Points, in no order, along strands that fork, close into loops and pass close to each other.
Two points are linked if the straight distance between their rows is under 42.5. Some points are linked to none.
movi: [ -3 -14   7  -4 -24  32 -15  44  -5]
domom: [ 21  20  -4   7  29  -8   4 -14   3]
tera: [ 17 -12 -18   3 -22  -2  24 -56   9]
dorol: [ -6  18 -28 -44   6   4 -35  -5 -21]
Raz: [ 13  17 -24  -6 -17 -36  20 -17  11]
raku: [ 28  14  -3  23  20  -6  24 -23  13]
Did: [  4   5   7 -38 -14  46 -16   9  10]
vul: [ 24  -7  24 -11  19  48  -3  12  -3]
limel: [  5 -30  22   1 -18  29  -4  53   6]
vodo: [ 10   9  -3  54  -5   4   1  26 -15]
pel: [-16 -26  -5  48  -1 -10 -13  26 -10]
mosag: [  6  -3   9 -19 -17  43 -17  26  -4]
nunus: [  9   8   3 -34  43  -7  -9  -7  -3]
tapul: [  8  -7 -26   7 -37   6  13 -50   4]
meke: [ -4  11  -5  43  -4   9  -5 -15  -5]
sokal: [ 23   3  15 -12  28  32  -9   5  -9]
rofur: [  0  24 -15 -12  -5 -51  23   0   6]
migad: [-22 -41  21 -15 -21  24 -13  22  39]
ruva: [ 21  14   1 -15  38  11  -8  -4  -9]
benif: [ 17 -11 -10  -6  -7 -12  30 -54  18]
tesi: [  4  12 -12 -45  -2  30 -29   4 -11]
Nez: [-31  24  25 -11  -5 -48  24   2   3]
donab: [ 25  27 -27  11 -12 -21  17 -11   7]
Godak: [-22 -10  15 -24 -33 -39  42 -13   3]
fufis: [-10  -6   3  15  10  27 -23   0 -20]
tivag: [ -2 -11   4 -18 -12 -40  39 -24  20]
golid: [-28   9  13 -21  29 -43  10 -21  11]
Velav: [-34  12  19 -17 -19 -47  27 -12   8]
Fabug: [ 32  34 -20  27  -2  -9   9  10  -9]
Zutud: [ -4 -48   5   7  -5  11 -13  48   1]
nolu: [ 22   3   0  37   2   7  23 -34  11]
Gil: [ 14  -3  -4  40 -21  12  22 -36  11]
luzo: [-14  21 -27 -33  14 -17 -30 -13 -13]
vosut: [  0  16 -10  22   7  12 -15  -9 -14]
lonud: [-12 -33   2  32   2   3 -16  38 -12]
kufe: [  1  10   8 -46  40 -22  -1  15  -5]
Dizuk: [ -3   3  29 -22 -23  49  -9  13  33]
diba: [ -6  18   3 -34  30 -37  -1  20  -8]
vavif: [ 19  -4  12  19  11  26  -3  41 -19]
Pom: [-22  13  -8 -24  28 -39  -3 -23   3]
gikov: [ -1  27  -6 -19  18 -49   9  15  -5]
Rared: [-30 -39  22  -6   1  40 -24   1   1]
sufa: [-22  18 -18 -30  19 -32 -18 -25  -3]
dil: [  7 -15   7 -16   3 -34  40 -40  25]
loz: [-23 -26  13  11   8  33 -26   3 -16]
giper: [-26 -25  -7  54 -10  -7 -11   3  -3]
renu: [-25 -49  18 -14 -15  31 -21  19  20]
Defad: [27 25 -9 48 -8 -1 18  8 -6]
dozar: [ -4  -9  -7  50 -29   9   6 -25   5]
radep: [ 10   3   3  36   3  16  -6  32 -22]
Taseb: [  5  13 -17   1 -19  24 -27  34 -31]

A piece is two or more points that can be reached from each other along the links. Count, over all rows, the pieces, the separate loops (a circle has one, a figure eight two, a Y none), the forks (points with three links) and the tips (points with one).
pieces => 3
loops => 0
forks => 2
tips => 8

A fork is a point with three links, a tip a point with one. Leave the first point through the second and follow the links. Name the first fork or tip that comes.
movi; limel => giper
Zutud; limel => Did
dorol; luzo => golid
Raz; donab => vavif
Nez; Velav => tapul
meke; vosut => migad
diba; kufe => ruva
tapul; tera => Nez

Name the points in between on the shortest way along the links from the first point to the second, in order.
Zutud; luzo => limel movi mosag Did tesi dorol
Nez; benif => Velav Godak tivag dil
Raz; domom => rofur gikov diba kufe nunus ruva
vul; Gil => sokal ruva domom raku nolu
fufis; Gil => vosut meke dozar
vodo; Raz => Defad Fabug donab
